Each row is a point on a landscape with many peaks, with its height.
A climber steps from a point to the highest of its 2 nearest points, and stops where none of them is higher. Distance is the straight distance between rows; heights are no part of it.
Gamam: [-12   0  27 -17   7   1 -11 -40  30  -4 -60   8  10 -10   4  -5 -19   7
 -18 -14  14  -5  18  -1  22 -13  -2 -27 -39 -14   0]  (h 340)
Ramef: [-15 -13 -10  23  20   6 -16  33  25  12  53  -4 -15   7  17  -9 -11   3
  40  21 -10  12  -1   3   0   6 -22  -1  10   2 -13]  (h 366)
sib: [-16  21  22   8  34  -2 -38 -20   3  20 -31  -1   9   7   3 -37 -21  13
  20 -12 -16  15  -5   7  -5  20 -36 -13 -18 -27   3]  (h 184)
fika: [ -2 -12   9   4  21  17 -21   9 -20  16  14  23 -10  -5 -20 -22   9  12
  28  -6 -34  24  -8  28 -12  16 -46   8   0  -8 -12]  (h 128)
Makob: [  8 -17  -9  13 -24   4  -6   2  -3 -14 -40 -17  17 -11 -25  22   4  -5
 -38  10  29 -31 -16 -34  21   8  43   8 -11  56  19]  (h 565)
zosim: [-26   0  27  22  25   8 -36 -12  -8  14  50   0 -20 -24  19   8  23  26
  40   1   2  34 -24 -10  11  -2 -74 -10  -1 -51 -47]  (h 91)
Fime: [-30  18   2 -13  43   1 -20   8  63  -6 -18  15 -14   7  38 -26 -23 -10
 -18  12 -20  17  30  10 -32 -15  28  16  -2 -11  43]  (h 358)
tubi: [  4 -14 -32  16 -46 -11  35  20 -24  14   1 -29   0 -24   2  58  29   4
  21  16  39   4 -31 -29 -10 -31  48   6  41  16  -8]  (h 698)
nuli: [-25 -30 -31 -23  -9  -4  13   6  13 -13  13   2 -17  -3  23  -4   4  22
 -35  13 -25  -9   5 -19 -39  -6  -8   3 -13 -16   5]  (h 545)
riru: [ -5 -18  -3 -30   4  -6 -16 -37  29 -10 -54  -1  18  -6  -9   5  -8  17
 -31 -12  34 -20  14   7  26 -26  13  -4 -24  14  -1]  (h 312)
gira: [ 18   7   2  37   1  24   0 -16 -18  18  28  -1   6  17 -22   3  31   0
  26  11  15 -12  11   4  14  27 -24 -27 -10  20   0]  (h 434)
sipas: [  3  -5  -8  35 -31  16   9   3 -15   4 -17 -18  15 -11 -27  20  13 -25
 -14   6  26 -37  -7 -17  37  12  44 -11  -1  28  17]  (h 537)
zoram: [  2   8  -5  23 -32  11  24  28   9  13  45   1   4 -14 -14  13  10 -26
  28  17   6   5   8  19   1 -24  23  20  33   7  10]  (h 343)
Nito: [ 17  14  21   9   6  -2   5   3 -26  13 -30  -9  16  23 -20 -25 -14  -3
  -4 -20 -19  -1   5  16   9   3  26  -4   8  -8   4]  (h 418)
Vel: [-28  30  14   2  19  -6 -48 -28  11 -13 -17   8   2  -7  -4 -24 -41 -38
  -5   1  -1  -5  -6 -11  27  30 -13 -12 -28   1  27]  (h 553)
Kebat: [-11   9  -9  -6  -3 -26  20  23   8  -7 -44 -12 -16  19  26   5 -20 -11
 -51 -12 -34 -35  25 -20 -19   3  72  -6   8  -5  35]  (h 440)
fibuv: [ 13  -5 -11  19 -18  16  21 -13  -3  28  39   0  15 -19 -14  16  27  -6
  42  10  23  21 -21  24  25 -40 -20   5  34 -31 -19]  (h 239)
vop: [-17 -12 -11 -33   2  -2  -1 -35  24 -15  11  -4   1  -6  16  -7  19  16
 -17   9  16  -1  -4  -8   4  -4 -46 -13 -37  -5 -23]  (h 305)
namuz: [-12  12   6  25  11   2 -33 -22  13 -36  -3   6  18  -5 -15 -18 -31 -35
 -27  11  36 -17  -5  -6  27  24   0  -7 -26  31  32]  (h 593)
bupat: [-20   2   7  37  29  18 -52 -19  -1   0  -2   2  -2  16   5 -24   1  -1
   0  -7  -4  -9   1  -8  24  56 -38 -32 -43  -7  15]  (h 507)
voke: [ 11  29  -2   0 -20   7  19 -30 -18  25  -1  -6  32  -1 -34  -4  15  11
  11 -14  27   1 -28  14   4 -38  -3  25  16 -17 -16]  (h 226)
Ruso: [-11 -27 -13   2 -16  12  12  14 -32  -5  72  13 -30   6  -7  10  18  12
  14  -6 -27   7 -12   9 -22   5 -29  -6  15 -16 -16]  (h 292)
bis: [  3  11   5  52  -3  12  -9 -12  20 -38   8   8  11  -6 -18   4 -17 -30
  -5  32  47 -13 -13 -20  14  11  27   0   5  47  23]  (h 637)
nefet: [  7  12  -6   4 -33  -1  43 -27 -25  20  14 -13  20  -1 -27  23  25 -10
  16 -12  35   3 -14   9  25 -42   3  -5  24 -24 -22]  (h 231)
vobov: [ 10 -14 -13  12 -25  -6  -2  24 -12 -30 -34 -10   8 -15  -2  38   4  21
 -10  14  15 -37 -18 -50 -11  23  38  13 -19  64  15]  (h 598)
bedu: [ 12  -2  -7  46 -38 -11  16  13 -33  -8 -20 -29  21  13 -26  13   9   3
 -20  -5  21 -31 -24 -16 -23  -5  59   7  20  34  26]  (h 712)
nofam: [ 20  14 -23 -36  -4 -43  13   4 -10  -8 -38  -9   8  33  13   6 -28  22
 -46 -25  -4 -37   1 -12   1  13  38  17  -5  24  11]  (h 330)
mubav: [ -1 -32 -34 -22 -12  10  12 -16  37 -26  12  -2   1   2  11  19  19  23
 -22  25  41  -3  -1 -20  13 -17 -22 -10 -23  13  -9]  (h 277)
busuk: [-19 -18  -2 -63  15   5  -1  -4  -4   4 -17  25  -9 -26  21 -12  -4  24
 -29 -11 -40  30  -2  16 -25 -23  -6  38   6 -20   5]  (h 649)
morop: [-18  32   6   6  22 -20 -31  24  29  15  26 -12  11  12 -10  -8 -28 -28
  28  13   8   0 -12  36  -5 -35   0  31  29  16 -13]  (h 230)
sifo: [  6 -31 -32   2 -47  -3  20  12 -28  18  23 -29  -3 -15  -3  42  25  -1
  -6  22  20  -6 -28 -27   0 -36  13   0  15  -8  -8]  (h 664)
tida: [ -1 -23 -13  56   0  31 -17   6  27 -24  29  -5 -19   9   4   0   6  -8
  13  36  31   1  13 -25  30  15 -10 -30 -25   4   3]  (h 304)
Dif: [ 18  -1 -16 -37  -8 -36   2  -3   5 -16 -33 -17  21  17  -8  18 -12  17
 -27   3   7 -40   0 -17   8  10  28  23  -3  55  -2]  (h 311)
Tikub: [-11   5  53 -20  23  -5 -20  -6 -24   9   7  24 -20 -23   6 -15  10  17
  24 -24 -46  31  -9  22  -8  21 -56   0 -10 -34 -26]  (h 117)
veb: [-12 -15 -21 -30 -11 -30  21  27   6   1 -24 -14 -17  10  20  11 -16  16
 -44 -13 -36 -16  24 -22 -45   4  40  -7   6 -12  16]  (h 456)
femu: [ -3  -1  14  27   5  10 -10   8 -10  27  47 -15  -9 -12  -8  28  24 -20
  44  12  13  10  -7  -1  30   1 -57 -23  -9 -17 -35]  (h 717)
lisuz: [  4  53  20  21  20  -9   3 -25   1  32  13  12  31  19 -31 -10  -3 -21
  50  -7  24 -15  -9  26  21   8 -13   8   3  16 -20]  (h 215)
Dulu: [ -4  10  19  32  -9   1   0 -42  15  18   5 -13  10  13   2   5  26   5
  17 -13  27   0  -7  -6  25  -6 -37 -24 -10 -45 -28]  (h 19)
leno: [-27 -27  -7 -31 -10 -11  12  -2 -18   2  24  -1 -15  -6  12 -19  24  16
 -23 -11 -28  -2  -3   2 -27 -12 -24  -8  -5 -35 -16]  (h 626)
pem: [  7  25   9  -3 -16   6  -8 -31 -44   9  -1   1  21   7 -24 -14  18  13
  -2  -2  26 -14 -28   0 -13  -8 -21   8  -3 -13 -12]  (h 221)
kalen: [  0  22  37 -39   6   0 -27 -33 -20  -8  -5   7   0 -19  -3 -25   2 -11
 -24   0   9  11  -7   0   7  -2 -57  -8 -29 -16  -6]  (h 475)
riza: [-15   3  25 -12  21   7 -20  26  15  21 -12  -2  -9   0  12 -26 -27 -27
   7   1 -45  21  26  14  -9  -2   9  -3   3 -19  10]  (h 503)
tid: [ -1 -32 -27  12 -25  24  11   4 -12  -1  49  14   0 -14  -6  10  34  21
  13  20   6  17 -23   1  -2 -11 -27  12  13  -4 -11]  (h 273)
Pof: [  1 -21 -29   8 -31 -19  -1  25  -5  -7 -19 -35   3  10   7  52   2  43
  -2   1   8 -35 -16 -50 -31  11  31  14  -5  31 -11]  (h 639)
Tabo: [ -4   4  11 -46 -14 -10 -17 -17 -42  -7 -25  -7  -9 -13 -12  -8  13   1
 -37   8   6  -8 -24 -14  -1  -3 -29   1 -27  -5 -12]  (h 511)
butob: [ -6 -12  24 -18   3  10  -2 -42  48 -15   3  31  13  -2   3  -8  10  16
   3 -14  23  23  -1  16  -3 -31 -29   1  -7 -22 -20]  (h 225)
kulo: [ 24  -4  -9   5 -29  15   0   6 -60  19 -26 -14  17 -13 -35  11  11  14
  -4 -11   0 -13  -9   1  -7   3  19  18   2  22  11]  (h 435)
fer: [-20  -9  -4 -37   0  10   0   7  22  -3  20   5   7   6  16 -18  -3   0
 -28 -14 -12   7  -3  23 -33 -47  19  27  16 -26  16]  (h 332)
Bato: [-44 -13  -8 -14  15   5 -38  -4  19  -9  49   8 -13 -22  12 -26  -3   3
   9  22 -13  30 -11   3  -5  -5 -46   3  -6 -21   0]  (h 70)
kisir: [ -3  20  -6 -17  19 -21  -3  29 -17  10 -29  -4 -21  19  15 -21 -45 -18
 -22 -20 -32   0  23  -1 -24  -1  42  -6  15 -42  31]  (h 476)
mipoz: [  4  -3  -7  61 -39  12  39  19   1 -16   7 -20   9 -12  -1  35  31 -15
  -6  10  32 -31  -8 -30  15   3  58  -6  17  36   6]  (h 542)
numo: [ -1  -8   2  20 -28  22  -9  -7 -18  18  12 -26   7   9 -14   1   5 -13
   9   7  16  -7  -5   6  16  -9   3 -13   3 -23  -2]  (h 597)
bozet: [ 14 -10 -22  71  -1  25   0  10  -5   1  32  -7 -14   8   3  27  19 -14
  28  26  30   3   1 -12  34  11   5 -23   3  -2  -4]  (h 322)
Vireb: [ -5  33 -18 -25  44 -22  -4   4  18  -6 -35  14 -12   0  32 -42 -32 -34
 -15  12 -31  14  29  -6  13  40  -1  -4   0 -17  36]  (h 389)
lopav: [-25   8  18  -9  -4 -14   3 -32  30   7  17  -5   0   8  18 -11  15  16
   1 -27  -2   0  -1   8  -7 -11 -37 -28  -3 -57 -27]  (h 30)
kefu: [-18 -14  14 -40   9   2  -3 -29  27   2 -53   7 -17 -16  12 -15   1  14
 -18  -8 -22   3  28   7   8   3 -26 -25 -41 -30  -7]  (h 375)
rana: [-15 -25  -9  37 -16  22  -8  16  31 -11  26 -13  -9  11  21 -10  -8  -3
   7  12  -8  14 -11  -5 -15 -15  25  -1  19 -21   6]  (h 556)
dutis: [ 15 -19 -14 -44 -22   2  30  16  14  -9 -12   5  10 -12  -4  26  24  23
   3  14   8 -11   7  -3  -8 -35  28  38  16  50 -10]  (h 236)
giku: [ -3  25   5 -47  41 -19  -6 -38   7 -12 -49  31  -3 -23  30 -34  -8  15
  -7  -6 -24  29   7  -1   5  27 -45  -2 -18 -31  11]  (h 164)
makil: [ 16   3  11 -60  21  -6  13   8  -1   0 -28  27 -11 -15  19 -26 -11   5
 -17 -24 -41  26  15  22   3  -6 -11  18  -1 -24   1]  (h 599)
menop: [ 40  -9 -15 -30   1  -9  32  33 -43  -6 -27   4  -8   8  20  -8 -13  11
 -19 -14 -37  12  10  -3 -24  27  11   0  -1   3   7]  (h 581)
funel: [  6 -11   4 -28 -10  -5   9 -58  -4  -9   6   4   1  -8  10  19  44  24
  -9   9  38  -7 -14  -6  10  -5 -59 -16 -32   3 -36]  (h 338)
vefi: [  8  -2   9  62 -19  21   1  19  37 -40  15  -7  -1  -5   4  14  -8 -23
  -4  31  36 -10 -10 -14  -1  -4  43  -2  19  23  18]  (h 607)
fizaf: [-22 -12 -14  28  15   9 -20  22  14  -1  50 -10 -26  16  28 -22   0  16
  10  18 -14   7  10  -7 -13  28 -23 -27 -17 -10   7]  (h 396)
Zome: [ 30  24  -2 -31   4 -21  28  18  -4  -9 -17  -6   2  35   9  -5 -23   7
 -40 -28 -18 -19  14   6 -19 -27  54  20  17  10  22]  (h 347)
kuz: [  6  40  15 -31  63 -24 -26  23  14  16 -30   9  -2   1  29 -34 -42 -33
   7 -19 -28  22  11  25  21  17  -6   9  -8 -20  -6]  (h 528)
sot: [  5 -18 -13  43  -9  35   5  25  44 -33  24   1 -12  -5  23  15  -4 -11
  10  25  28  22 -18 -13  -3 -39  32  12  33   1   7]  (h 580)
Goras: [  3 -11 -12   8 -21  13  -9  -5 -16  -7  -2 -19   1   1  -1 -10   2  -4
 -21  17   7  -5  -8 -17 -10   5  -6  -4 -21  -3   8]  (h 557)
feke: [ 31  -6 -10   1  -7   2  13   6 -31 -12 -55  -2  13   7   0   3 -13   1
 -35 -10 -20 -20  -2  -9  18  28  37   6  -8  29  31]  (h 689)
Rifer: [  3  -5  -9  33 -34  18  36  24 -39  19  45 -13 -20 -15 -27  33   6 -22
  29  10  14   7   1 -13 -24   6  26 -17  33   4  12]  (h 360)
Gito: [-15  13  15 -11  27  12 -31  15  44  -5  12  11   0  11  28 -18 -27 -15
 -10  -8  -8  12  11  33 -13 -45  36  31  22 -11  23]  (h 345)
noze: [-21  10  -9 -20  29  -2  -9  11  33 -10 -25  19 -20 -10  29 -26 -14 -20
 -16  30 -32  21  35  -7 -20  30  15  -4 -13 -12  47]  (h 372)
vema: [ 26  20   8  -2   6 -12  12  -4 -36  15   0   1   0  32 -32  -8 -25  10
  -6 -50 -21   3  22  24 -16  24   4 -18   8 -18  -3]  (h 402)
gev: [  2  23  12  21  22 -14  -3  33  27  11  33  -1   2  13  -2  -7 -23 -35
  22   6   0   1   9  28  -4 -18  34  20  37  30   3]  (h 238)
Kub: [ 16  -4  11  37  -4  26  -5  11  -1  -1   4   9  -4   3 -20  -4   1 -19
  21  21  10   1   3   6   7  19   5   1  -9  40  15]  (h 457)
Guse: [ 15   2   8 -35 -10 -12  42   7 -11   4  14   6  -5  22 -12  -1   7  18
  -7 -28 -25  -6  19  26 -18 -13  -2   2  17   1 -13]  (h 388)
fubul: [ 19  -5 -18  -6 -40  14  16  -1 -50  19  13  -6   6 -24 -37  24  31 -13
   1  16  17 -10 -14  -2  -4   3  -5  -1  -5  21   0]  (h 421)
kigud: [ -5 -33 -18 -52 -22 -32  -5  17 -27   4  -9 -23  -4  -4   0  31  -4  33
 -17   1 -22 -16 -16 -13 -35  -7   9  23 -10   8 -12]  (h 488)
Pali: [ -4  -4   1   0 -10  14   4  33 -12  14  41  10  -3   4 -15   0  -7 -14
  28  -4 -20  13   7  25 -26  -9  10  13  39   1   2]  (h 334)
Rom: [ -7  -8  24   7 -14  -1  -4  15  15  -8 -32 -10  -6   1   5  -9 -24 -19
 -35  -5 -21 -30  25 -11   7   7  48 -15  -2  -1  30]  (h 454)
bef: [  0  10  -5  19 -22  -9  -9  -4 -45   7  34  -9  -2  27 -29   2  -5  -9
  11 -40   0   6  10  14 -20  18 -12 -29   4 -22  -9]  (h 383)
patut: [  0   8  24  20  38  -3 -30 -13  23  -9 -46  21   6   7  -4 -21 -37 -10
   2 -12 -17  -4  21  14  54  43   1 -14 -35  18  12]  (h 498)
kekis: [ 11   5  15   7  13  19   3  -3  31 -28 -21  13   3   0 -13 -17  -8 -11
 -13   8  29   5  19  21   8 -43  38  11  13  29   7]  (h 274)
baz: [-12   9  30  -4  11   4 -27  15  16   0 -39  -7 -13  -8   5 -23 -37 -38
 -19  11 -14  -4  25   3   2  -6  43   2  -7 -10  31]  (h 479)
Lidit: [ 19 -27 -26  20 -11  25  25 -23  20   4  10   2  14 -22  -1  37  23   2
  26  17  39  35 -13  21  34 -57  10  16  38 -10  -8]  (h 246)
tonop: [  8   1   7  43  -7  23 -18 -41   4   1  -9  -8  16   5  -2  26  26 -12
  11  -4  49  -1 -10 -11  52   3 -25 -20 -15 -29 -14]  (h 12)
des: [ -6  17 -14  -7  30 -17 -17 -10  -7   4 -27  20 -10   0  24 -37 -17 -15
 -13   4 -34   8  18 -10  27  60 -29 -18 -33 -17  23]  (h 416)
pidi: [  4  17  15  42  -4  -2  20  26   5   7  16  -8  -2  22 -25   4  -8 -26
  13   0   9 -13  26  28  -1 -14  67   0  48  21   3]  (h 244)
ser: [ 37 -19  -6  -5 -10   1  21  36 -27  -1 -52  -7   4  14  16   3  -7  21
 -26 -16 -31 -10   9 -24 -17  22  37  16   1  15  11]  (h 634)
femi: [ 18  -7  10  -4  10  27 -21  -2 -18  -6  -5  16 -10  -4  -1 -28   6  21
   5   5 -24  29  11   7  -9  28 -36   0 -27  -5   2]  (h 137)
saz: [-23  -9  -5  18   0  10 -18 -18   4   5  11 -10  -3   7  14 -25   9  10
  -3  12  -2   3  16  -6   4  21 -32 -34 -30 -24  10]  (h 444)
bero: [ 15   9  -1  22 -28   9  25  14 -53  14  25 -10  -9  15 -38  23  -4 -11
   4 -18   2  -2   8  -7 -19  22  16 -28  18   4   6]  (h 367)
rov: [-11 -45 -16 -45 -24 -18 -14  -5 -10   1   2 -28  -2 -13   0  22  17  30
 -15  13 -11  -9 -18  -7 -16 -28 -19  12  -4 -11 -35]  (h 536)
zik: [-42 -14  14  -1  20  17 -41 -16  13  -3  39  19 -16 -24  14 -11   5  23
  33   0   5  35 -26   6   1   7 -70  -4  -4 -27 -30]  (h 81)
Tobob: [ 12   3 -10  31 -30  -8  32  23 -38  -3 -39 -19  12 -23 -17  36   7  14
   8   1  13 -20 -15 -30 -22   3  68  17  30  54  21]  (h 741)
Zikal: [  1 -19  -9 -38 -14   2  27  -5  18  -7  25  11  19  -9  -6   4  19   1
 -13   0  18  -2   2  12   1 -45  -6  26   8  27 -11]  (h 223)
Bogo: [ 25  15  15  12   6  16  -2  -6 -25   3 -22  11  17  11 -21 -20  -4 -12
  15  -8  -9  -6   6  15  31  32   6  -3  -6  21  11]  (h 436)
Damem: [ 11  -8 -23  24 -31  -9  33  20  -8  10 -31 -21   6 -27 -10  53  30  13
  14  19  41 -15 -22 -18  -7 -25  64  22  39  53   7]  (h 719)
Reli: [  9  25   2  18 -18  -9  45  12 -10   0   2  -7  11   4 -26   7   9 -12
   1  -8  16 -16  15   1  -5 -16  68   8  35  35  14]  (h 252)
nozo: [ 14 -16 -19  17  -9  17  14 -36 -11 -10  17  -5   6   6   2  26  57  12
  -6  13  43 -19  -3  -7  31   5 -45 -12 -25   7 -15]  (h 376)
maval: [ 10 -28 -27  -7 -24 -14  17 -20  18 -12  -4  -9  20  -1  -3  34  27  14
 -14  33  41 -18  -4 -21  22 -23   7   3  -5  32 -10]  (h 275)
kazo: [  7  33   1  -6  53 -21 -23 -20   8   4 -41  26  10  15  20 -31 -41 -18
   0 -18 -24  -8  -8   5  40  55 -13  -6 -25  -7  18]  (h 448)
govas: [ 15  27   3 -11  11  -8  13  43 -12  -4  -2   5 -22  11  21 -18 -45 -10
  -4 -16 -45  10  11  -5 -39  23  22   5  11 -22  27]  (h 492)
rigir: [ -3 -46 -30   2 -19  25   6 -15  10  -7  13   7   8 -19   2  20  21  13
   3   4  24  25 -21  11  14 -47 -30  21  11 -22 -21]  (h 258)
bibe: [-14  10   9  36  31  15 -51  -9  -6  18  15 -16  -8   7  -2   4  11  -4
  27   7   9  -7   1  -4  28  41 -46 -40 -44 -11 -16]  (h 566)
mak: [-24   7  10  14  33  -1 -46  10  23  -5 -10  -3  -7   5   6 -24 -42 -29
   1  19  -2  -8  -1   2   7  24  -1 -13 -17  12  11]  (h 521)
fifo: [ -2 -13 -33  47  11  -1  -1  44  31   7  68   7 -13   4  12  29 -13 -10
  56  28  -5  17 -18  -7  -8  -1  -4  16  41   5 -18]  (h 351)
kek: [ 14  -3 -24  62  -3  15  21  24  13  -3  56  -3 -18   4  12  30   2 -20
  45  31   8  18 -28 -19   3   1  27  -1  52 -15   2]  (h 342)
rize: [ -4 -23 -15 -62 -13 -20  18  -3  12   2  18   2  14   2  -5  29  21  23
 -14 -14  -8 -19  -5  22  -5 -53  -4  32  22   9 -23]  (h 208)
fud: [  1 -18   1 -14  -9  11  11 -43  24 -11   8  21  15 -25   1  24  34  24
  10  -6  32  26 -17   5   9 -45 -37   7   3 -15 -39]  (h 243)
lemi: [  8  31  27  12  46  -6 -51 -18   9   7 -37  16  19  -6 -20 -21 -42  -5
  28  -4   6  12 -10  10  11  19 -33   9 -25  12  -7]  (h 193)
velu: [ 20  -9 -24 -46 -16 -21   4 -21  -1 -11 -17  -3  18  -1 -18  20   9  16
 -15  13  29 -27  -4 -17  11 -14   1  11 -16  58 -14]  (h 294)
budet: [-24  -8   0   6  10  -9 -14  42   7  15  60   5 -23   6  -4   3 -34 -22
  26 -28 -30  19   0  17 -41  -1   2  11  32  -6  -7]  (h 326)
zugem: [ -8 -21 -25 -19   2  -4   9   0  21 -14 -35  -2  -9   6  24 -10  -1  17
 -32  14 -23  -8  20 -21 -30  14  17  -2 -21   5  23]  (h 495)
giseb: [-43  38  28 -36  26 -25 -20 -24  22   3  26  14 -11 -21  27 -27   0  17
  17 -11 -21  16  -8   4 -17  13 -66 -17  -8 -35 -23]  (h 52)
rado: [ -1  49  32  -2  31 -26 -18   1  -8  39   8  -4   9  23 -27 -10 -27 -18
  29 -17  -4 -19  -3  14  11  18 -24  -8  -1   1 -25]  (h 207)
viz: [ 18 -26  -6 -23 -23 -10  12   9 -41  13 -26 -25   4   0 -27  20  16  22
 -15  -6 -15 -16  -1 -13 -16  10  11   8 -17  17 -10]  (h 453)
zos: [-37  23   7 -39  30  -5 -36 -14  19  -1   6  14  -6 -17  19 -36 -15 -10
   0  13 -16  21   6   9  -6   2 -42  -8 -14 -25   9]  (h 61)
ber: [ 26 -18  -8 -32   7  -3  -7 -15 -11 -12 -76   7   7 -10   6  -5  -8   8
 -37 -16 -10 -14  -6 -11  34  28   7   8 -30  11   6]  (h 620)
Fugo: [  0  28 -22  -8   8 -26  15   7 -11   4 -50   4  -5  23  18 -14 -24 -13
 -43 -35 -38 -24  17 -10  -5  20  54  -6   2 -32  38]  (h 460)
vanun: [-22  -8  -2   7   3   6  -4  34  22  -1  -3 -10 -15   2  14 -19 -12  -8
  -3   5 -29   2  22  12 -33  -6  21  -5   6 -23  21]  (h 527)
fosu: [ 14 -12   6 -16 -20  -2  26 -23 -11   6   9   5   7  11 -14   4  30  15
  -7  -4  -1 -13   8  15   1   4 -23 -13  -4   3 -15]  (h 422)
salo: [  5  23  20 -12  50 -16 -22 -15   6   6 -50  25  -6   2  23 -33  -8  17
  12 -12 -38  30  13  13  -6  40 -37 -13  -7 -35   4]  (h 174)
Tase: [ -3  -3  12  44 -36   6  36  26  25 -40  -1  -7  -5  -5  23  22   6  -5
   1  19  22 -26  -8 -24 -11 -19  64   5  28  33   8]  (h 574)
pafim: [ 10  -4   3 -12  -2   0  10  28 -33  -8  11  -2 -22   6   9 -14 -17  -2
  -4  -7 -49  10  14 -10 -27  36  -7 -11  -9  -8  11]  (h 526)
ginur: [ -2   4  12  48  20   2 -27  14  18  -3   6  -8   1  20 -16 -15 -20 -24
  20  20  -3 -23   9   6  16  34  19   1  -6  36   4]  (h 483)
fekes: [ -1  46  16  11  23 -17   0  -2  28  26  30   4  22  13 -15  -9 -11 -15
  41   1  26  -6 -10  35  16 -29  -9  15  17  -6 -19]  (h 222)
ziki: [ 24   6  -4 -55 -12 -20  38  25 -35   4  -4  -1  -1  19 -11   9  -1  20
 -30 -22 -26 -10   6   6 -25 -17  35  31  22  26  -5]  (h 364)
mide: [-15 -10  16 -32   3 -15   7 -30  -5   1 -34  -3 -14  -9  12   5  28  35
 -19 -25  -9  -7   7 -18  -1  10 -40 -29 -38 -43 -15]  (h 423)
pufe: [ 17   7 -10  28  -7  12  29 -11  37 -10  11   7  16   5 -16   3  11  -8
  10  21  44   3   7  21   9 -25  39  18  34  35  14]  (h 264)
lezi: [ -4  16  43 -16  20  -5 -15 -34  33 -12 -14  27  13 -12  -9 -18  -8   9
  19 -13  15  21   4   9   5   4 -33  -2 -16  -7 -19]  (h 209)
mina: [ 40  28  10 -39  43 -15   6  10  -6   2 -27  33   1   1  28 -38 -22 -10
  -3 -21 -34  28   4  19  17  21 -16  19  -2 -24   0]  (h 561)
folan: [ 27  12  14   1   9  21  23  35  19 -21  -6  28   4  -1  -3  -4  -8 -12
  16  -1 -19   9  31   4 -10   1  41  26  20  43  20]  (h 255)
pusek: [-18   2  -3   3   4  -9 -12  17 -23  20  68   2 -31   9  -1   3 -13   1
  29 -18 -33  23  -7  16 -37  14 -41 -13  14 -20 -23]  (h 310)
domum: [ 17  17 -18   9 -13  -7  47 -12   6  -2  -5  -3  25  12 -10   9  25  10
  -5  -1  33 -14   2  18  -2 -26  46  27  28  50  14]  (h 257)
sir: [-22   6  26  15  19  -1 -40   0   2  30  30  -7  -8 -14   4  -9  -3  -4
  47   6  -7   5   0   4  15  11 -52 -27 -21  -7 -35]  (h 636)
Tisom: [ 13  -6 -29  60   6   9   8  25 -11  30  57 -14 -11  14   1  36   8 -18
  54  22  13  16  -6  -7  25  13  -8 -28  35  -3 -12]  (h 333)
bokeb: [ 19  -4   9 -16 -11  20  28  36  17 -20 -19   8   3 -14  10  16  16   7
  -2   2  -2   6   5  -2 -22 -24  55  39  23  52  15]  (h 245)
raz: [  8  -6  12  -3  16   5 -19 -25  -5  -7 -51  18  12  -1  -6 -16 -28 -10
 -27 -25  -6  -9  11  -3  56  32   4  -4 -37  12  22]  (h 559)
tugi: [  0   6  20 -48 -26 -14   8 -26 -27   5 -18   2   6  -3  -6  -1  16  27
 -21 -18  -7 -12  -4  -3  -4 -11 -34  -2 -28 -23 -27]  (h 472)
pusu: [ 11  37  35 -10  28   3 -23 -41   5 -14 -32  21  31 -13 -21 -22 -35 -12
   5 -11  25  18  -7   3  22   4 -21   8 -33   7   8]  (h 199)
Munas: [ 16  -3   8 -38  16  -3   2 -20 -19 -19 -16  24  -8 -13  14 -28   8  28
  -6  -6 -30  24   2  10  -7  24 -57  -7 -28  -7  -6]  (h 149)
buka: [  4 -23  -2 -19  -2   0  -1  -5  42 -25 -28  -7  11   2   3  -5   0  19
 -30   0  21   1  22   8  -4 -36  14  10  -4  16   7]  (h 289)
vut: [-13 -18  -3  13 -15  22 -26  -9 -15  13  36 -19 -12  -7   1  -3  15 -21
  13  15   4  20 -19  -8  12 -11 -37 -21   0 -37 -15]  (h 645)
keruv: [-10 -40 -24 -19 -38   0   2  13  -6   1  23 -27 -12 -21  10  32  18   1
 -23  24  16  -8 -12 -29  -1 -20 -11  -5 -17 -16 -21]  (h 608)
Mel: [  3   9 -22  35 -31   0  44  14  -7  17  49  -8  -4  -3  -7  35  22 -36
  28  22  18   2   1  -1  10  -8  25 -17  27   9   1]  (h 352)
beba: [ 11  -9 -27  42  -2  28  11 -19 -35  10  24  -2   7  12 -15  31  63  -2
   2   4  46 -30  -4 -11  29  23  -7 -21 -14  16   5]  (h 407)
vem: [-40  25  24  -3  22 -23 -13 -19  16  21  32  -6   0  17  18 -28  -1   0
  14 -18  -7   0   8   6 -18  16 -53 -16  -3 -46 -24]  (h 42)
Genu: [-24   2  37   6  -8   3 -15 -15 -22  14  29   7 -13 -16   2   6  16  16
  38 -27 -21  24 -15  12 -12  -9 -52 -23  -5 -51 -41]  (h 104)
suzad: [ 23  12  18   2  30  11  -6  16  20 -25  -4  20  11   8  -9  -7 -26 -20
  -8  10  13  14  20  28 -12 -29  45  41  21  43  22]  (h 265)
pusaf: [  1 -23 -22  43 -37  -2  21  27 -12 -17   1 -28   2  12   0  29   9  27
  -7  -4  17 -16 -18 -39 -32  -7  38   6  21  17   6]  (h 676)
lepo: [-21 -24  -4 -62   5 -25  18   4 -37   6  -5  16 -29 -10  10 -17   0  17
 -33 -20 -52  13  -8   9 -35  -8 -27  10  -4 -43  -7]  (h 728)

For each start below, name the point where the climber stops.
pidi: Tabo
folan: Tabo
Bato: bis
zoram: bis
maval: Tabo
kulo: Tobob
noze: feke
Kebat: feke
